A landscape with many valleys, sampled at points; each row gives a point and its height.
A ball rolls from a point to whichever of its 2 nearest points has the largest drop for the distance, and stops where none of them is lower. Distance is the straight distance between rows; heights are no part of it.
Q_511: [ -9 -19 -10  18  15  -4 -37  23  21 -34 -13 -13  11 -17  52  -8 -15 -15
  16  16  19  13 -26  14 -34]  h=1.15
Q_555: [-26  -7   1  -5   8 -33  -9 -14  20 -28 -19 -51  -7  -3  38 -30  -8   9
 -30 -12  31   7   1 -32 -18]  h=3.48
Q_933: [-12  -2 -34 -19  -4  -7  24  23   5 -26  17  -2  20  -6   4 -17  -6   4
  12  17  -2 -12  16  37  28]  h=7.28
Q_559: [-20   5  -9 -21  -8 -33   4 -19  14  -8 -19 -37  -9   3  13  -8  -6   6
 -33  -9  26  10   7 -23  -7]  h=3.85
Q_430: [ -7  24 -18 -28 -22 -26  38 -13 -24 -13  10  -2  -1  29 -31   8   6  59
  -5   0  -5  11  26  -3  40]  h=6.07
Q_742: [ 19  14 -28  -2   1  15 -24  20 -20 -11  31  56  24 -19   4   4  -9  -8
  40  11 -13 -12  -4  55   1]  h=5.07
Q_741: [  9  31 -37 -16  -2   5  57   3  -8  -8  16   3   8   7 -30  11   6  54
  13   0   9  -6  34   4  41]  h=5.84
Q_919: [ -3  -8  22   4  30 -15  51   7  28  -9 -12   3 -10  18  21 -23  11  11
 -24  16   7 -10  18  -4  12]  h=4.80
Q_593: [ 11   1   1 -15  13  -6 -46  10  -9   6 -16  12  29 -22  15  26  11 -28
  33  15  -8  -7 -19  26 -16]  h=5.03
Q_528: [-13 -14   5  -1   5 -20   2  19  21 -26 -12 -19 -17  -5  35  -8  -3   0
   2  30   8   3   1  14  -6]  h=7.59
Q_241: [ 14  -4 -10  -6 -12  21  -5   1 -17  16  26  21   2  -3 -32  20 -14 -11
  13   2  -5  -1  -9   1  -6]  h=2.00
Q_566: [ -6 -10 -22 -28  -3 -15  27  16  11 -14  -6  -9  -3  -5  21 -12 -17   9
   4  21   7  -1   7   7   3]  h=7.44
Q_750: [ 15 -17  11  21   6  10 -45  -2  -8  16  -7 -20  -8   5 -19   9 -13 -21
  -7 -16  19  28 -14 -40 -28]  h=1.89
Q_302: [ 13  10  12   8 -14  12  10 -14 -36  17  29  23  25 -14 -17   8  13  15
   9  -3 -34 -25   5  55  27]  h=4.31
Q_466: [ -9 -11   2  -8  11 -24 -32   8  17  -7 -26 -20  29 -28  40   5  16 -23
  31  15  -4 -10  -5  24 -29]  h=5.21
Q_561: [ -1   1  -9  12 -18  28 -19 -30 -35   1  34  12   3  -1 -52  27 -10  13
  16 -10 -27  16  -4   6  14]  h=1.38
Q_639: [-11   2 -11 -21 -38  -5  13 -10 -25   9   1 -10   0  12 -19   9  -9  11
  -4   6   0   1  17 -14   3]  h=6.49
Q_874: [-11  11 -12 -16 -28 -28  24  -2 -14 -11  -5 -14 -10  32 -11   0   4  38
 -18   2  10   4  18 -26   9]  h=6.30
Q_6: [ -3  15   4  21 -17  46 -14  -5  -7  35  11  50  -6   5 -52  20   8 -45
  29 -15 -24   4 -13 -24  -8]  h=2.25
Q_186: [-16   4   6  32 -25  45  -4  -9  -6  29   2  23 -19  24 -59  22  -3 -14
  13 -10 -21  13 -12 -28  -2]  h=1.88
Q_783: [  2  19   9 -13  17  11  22  22  29   2   2  10   6 -14  34 -14  15 -30
  17  16  -5 -33   3  35  -8]  h=4.85
Q_809: [  0   5   3 -10  -3  33 -36  -4 -12  23   2  11   9  -4 -24  23  -7 -40
  18  -1 -10   6   2 -23 -27]  h=2.43
Q_495: [ -2   5  22   5  -5  -1  18   4 -18  24  16  20  10   2 -11   4  13   3
   8   5 -23 -27  -1  36  15]  h=4.06
Q_211: [ -1 -11 -32  12 -28  -7 -19 -17 -23 -26  25 -19  12   5 -29  15 -15  41
  -9 -20   7  19 -24 -22  13]  h=6.26
Q_121: [ 19   1  10 -15  10  22  -7  -3   9  26  -8  14   9 -24 -13  21   6 -52
   3   4  -7   4  16 -15 -26]  h=2.70
Q_320: [  9 -24  51  11  34 -14 -14 -13  16  -8 -32 -39 -16 -15  38 -16  12  -5
 -25 -10   4   4   9 -21 -29]  h=2.35
Q_661: [-14  15   1  -9  -2  -8  18 -23  18  18 -22 -31 -31 -13  -5  -6   3  -5
 -33 -13  12  18  22 -31  -5]  h=4.18
Q_519: [-11  12  -8  -9   2  28   4 -17  14  24  -4  -8 -18   2 -35   9 -14 -26
 -12  -9   9  16  -8 -21   0]  h=0.53
Q_445: [ 19   2  14   7  30  25  -1 -21  21  22 -15   2  -7 -32  21  -6  -2 -28
 -20  -4  16  15   0 -17 -30]  h=2.51
Q_671: [-14 -13 -13  -1  16 -25 -37   7  22 -22 -18 -33  13 -12  45 -10 -15  -9
  -3  -9  21  17 -30  -1 -38]  h=1.65
Q_775: [-18 -13  14  -5  15 -30  14 -12  22 -39 -44 -40 -16   2  52 -43  -2  19
 -42  -9  16  13  33 -20 -10]  h=2.85
Q_293: [ 19  32  -9 -13 -15  18  60   2  -5  11  31  20  -1   9 -48   5   8  39
   5 -15  -5 -14  42  12  50]  h=5.64
Q_958: [  2  17   5 -10  -3  -7  63  14   2  13  18  26   0  13 -25   0  13  20
  -8  -1   1 -33  19  28  43]  h=5.40
Q_800: [-20  -8 -19  -6 -24 -55  11   3   2 -38 -14 -33  -5  25  24 -19  -5  49
 -21 -15  24   3  -8 -16  17]  h=6.32
Q_245: [  0   0 -10  24  -1 -18  17   8 -12 -29  25  14  15   7   2   0   3  39
  -4  25  -5  -7 -15  24  13]  h=7.02
Q_984: [  7   5 -24  20  23 -15   8  13  33 -19 -10  -1   0  -3  24 -20 -10   0
 -31  13  33  12 -11 -29  -9]  h=5.33
Q_601: [-12  -5   2   7  -3  26   1 -18  -3  19  -9 -21 -23  26 -37  14  -8   2
 -13  -6   1  16  -3 -42  -3]  h=1.05
Q_835: [ 27  17  11  -2  -4  16  38  32   5  10  47  36  20  -9 -19 -22  12   2
  22 -16  -7 -52  19  63  40]  h=5.41
Q_580: [ -5  22   4  -8   4  -7  32  -3  22  20  -8   1 -11  -8  -5  -9   4 -14
 -27   4   7  -7  23 -10  -4]  h=4.44
Q_974: [  6  -5  -6   7   7  -6 -12  21  12  -4   3  15  -4  -7  18   3  -6 -17
   9  27  10  -1 -16  28  -8]  h=7.72
Q_486: [ -5 -11  27  24  10  30 -25 -19   3  25 -21 -19 -18  -5 -29  10  -1 -22
 -13 -17  -2  20   1 -49 -29]  h=1.53
Q_52: [-15 -22  46  15  32 -27 -16  -3  24 -26 -41 -45 -14  -1  58 -34  16   1
 -13   4  -6   5  13  -5 -24]  h=1.86
Q_100: [-15  -1  -5  19   1 -37  21  12  -2 -36   6  -4   6  27  23 -10   9  34
  -6  26  -8  -7 -10   3  14]  h=6.86
Q_526: [  9  18  -4 -28  16  13 -12  30   3  12  14  13  18 -16   7  -5   9 -40
  32   4  -3 -27   0  49   6]  h=5.06
Q_640: [-15   0  25 -28 -19 -29  16 -14 -22   3 -15  -2 -15  39  21 -15  17  27
 -10   1 -14 -16   9   0  27]  h=3.14
Q_392: [  8 -19  49  10  26  -3 -18 -10   4  13 -12 -43 -21  -3  -3  -4   5   0
 -25 -18   6   5  -2 -41 -24]  h=1.93
Q_447: [ -3  -6  39  -6 -11  -3  27 -11  -1  36  -1  -2 -30  14  -8  12  16  10
 -18  -8 -10 -15   0  -6  12]  h=4.07
Q_667: [ -3   7  15 -20  24   1  23   5  18  12 -10   0   0 -21  21  -9  10 -29
  -7  13   0 -18  14   6 -12]  h=4.66
Q_617: [ 25  -6  23   3  30  20 -44  -9   4  24 -28   2   5 -31   8  21   5 -40
   7  -5   2  16   5 -23 -41]  h=2.83
Q_130: [ 18  14  10 -13   1  25  20  38   3  19  30  28  12 -11 -13 -18   5 -24
  24  -5  -1 -34  21  52  11]  h=5.23
Q_285: [ -1  -1  42   5  -7   2  -4 -17   0  33  -8  -5  -9   0 -19  29  15  -8
  -9  -4 -14 -11  -4 -10   3]  h=4.32
Q_607: [ -7   8 -26  15 -23  46 -41 -26 -35   4  24  24   5  -3 -55  23  -6  -2
  37 -23 -44  20 -17 -11   3]  h=1.69
Q_243: [ 18   3 -47 -15  -8  19 -17   3 -19  -4  22  33   5  -1  -4   5 -31 -14
  15   1  11  10 -12   1   5]  h=2.56
Q_137: [ -5  33 -27 -14 -10  46  19  -4   6  22  15  14 -14   5 -44  20  -9 -24
  11 -10  10  12   0 -21  16]  h=1.13
Q_190: [ -3 -18 -24   3 -14 -19 -19   6  -5 -30   4 -41  13   6   6 -11 -24  21
 -13 -24  36   6 -31 -20  -5]  h=5.81
Q_997: [ 26  12   2  11  -3  27 -12  -3 -36  44  23  40  26 -16 -33  16   9  -7
  34 -13 -33 -10  -1  49  12]  h=4.59
Q_996: [ -6  10 -43 -11 -27  -9  10   6 -18 -15  23   7   6  -6 -23  10  -8  27
  -4   5   4   9   8   0  16]  h=6.68
Q_692: [ -2   4 -33  -2 -27 -19  18 -13 -34 -14  27  -6  11  -6  -9 -12 -10  48
  -7   4 -24   6  22  34  39]  h=6.91
Q_532: [-11 -20  29 -17   1 -48   3  -1  -5 -30 -19 -21 -22  33  45 -24  20  24
 -25   2   1  -8   9 -14  16]  h=2.08
Q_541: [ -9  -1 -12   8 -28  44 -63 -14 -24  14   2  12  -3   6 -49  29   1 -22
  47 -22 -37  22 -24 -21  -7]  h=1.18
Q_219: [  0   4  33 -13 -16 -23  27  -6 -10  18  -1   8  -9  19   8  -3  25  14
  -4   7 -15 -25  10  18  18]  h=3.68
Q_304: [ -6  14 -44 -16 -12   1  29   3 -18 -25  38   3  26  -8  -4 -32   0  31
  18   2 -11 -13  16  58  41]  h=7.13
Q_961: [ 18  -3 -38  -6   2  11 -48   4 -13 -10   2  25  12   4   1   8 -31 -33
   7  -9  13  23 -20   0 -15]  h=2.74
Q_605: [ -3   0  11  15  42  -6  36  -4  40 -20 -17 -10  -8  -2  33 -27   2   5
 -32  11  13  -1  -3 -18 -21]  h=5.09
Q_760: [-24 -31  41  11  13 -44  -4   6  12 -36 -31 -23 -13  23  54 -25  22  14
 -14  15 -14  -5  12   1  -5]  h=0.90
Q_57: [ 11 -14 -14   5 -10  11 -63   7  -6  -7  -8 -10   4   6  -9  17 -27 -30
   4 -21  18  31 -22 -26 -22]  h=2.28
Q_828: [ 23   5  -3  -5  12  15 -42   6 -23  29  11  49  27  -9  -6  24   2 -24
  42  -1 -19 -10 -11  38  -5]  h=4.83
Q_751: [-22   0 -34  -1 -15 -38  14  -1   1 -49   5 -13   6  14  21 -17  -4  53
  -8  15   1  -5  -1   7  35]  h=6.63
Q_515: [ -2 -21  11  22  30   5 -16  17  33 -26 -27  -4  -1 -23  59 -22  -4 -27
   8  27   0  12   3   3 -37]  h=1.68
Q_469: [ 14 -12  15  15  37   9  -9 -13  27   7 -23   5 -10 -44  52 -22  -5 -17
  -1   8   7  13   8   0 -52]  h=2.14
Q_271: [ -7 -10 -28  -4 -30 -25  -6  -5  -9 -36   6 -41  14  16  -4   2 -17  48
 -17 -29  26  15 -12 -27  12]  h=6.02
Q_647: [  7   7   9  -8  11 -14  76  12  17   7  -7  28  -8  22  -4  -9  10  31
 -10   8   0 -24  17   5  31]  h=5.16
Q_676: [ 22 -16  33  19  17  10  -3  15  12  25  -6  30   4 -11  14  19   0 -24
   7  20   1  -8 -22  28  -7]  h=7.82
Q_493: [-18  -5 -11  20 -22  52 -31  -8 -14   8  -6   0 -19  24 -51  15   2 -23
  30 -12 -28  20 -20 -43  -8]  h=1.48
Q_764: [ 21 -17  34  23  23  -4 -27   6   1  15 -17  -2   1 -10  21  18  13 -17
 -11  13  10  -5 -21   2 -12]  h=7.91
Q_126: [ 15   1  38  29  -9  16  -8 -11   6  44   4  28 -14  -6 -23  28  11 -19
   4  -9  -5 -11 -19 -10  -5]  h=4.51
Q_706: [  2  -6 -28  11  -7  -7 -11   8  -1 -15  11  -8   3  12   9   3 -14   7
 -22   3  34  12 -28 -18  -3]  h=5.60

Where does a ball stop that starts at each point below?
Q_692: Q_919
Q_828: Q_760
Q_100: Q_919
Q_961: Q_519
Q_783: Q_760
Q_974: Q_919
Q_617: Q_511
Q_245: Q_919
Q_285: Q_760

Write out the way that a ball takes from each point below.
Q_764: Q_974 Q_528 Q_566 Q_933 Q_304 Q_692 Q_996 Q_639 Q_874 Q_430 Q_741 Q_293 Q_958 Q_647 Q_919
Q_526: Q_783 Q_667 Q_580 Q_661 Q_559 Q_555 Q_775 Q_52 Q_760
Q_742: Q_828 Q_997 Q_302 Q_495 Q_219 Q_640 Q_532 Q_760
Q_593: Q_828 Q_997 Q_302 Q_495 Q_219 Q_640 Q_532 Q_760
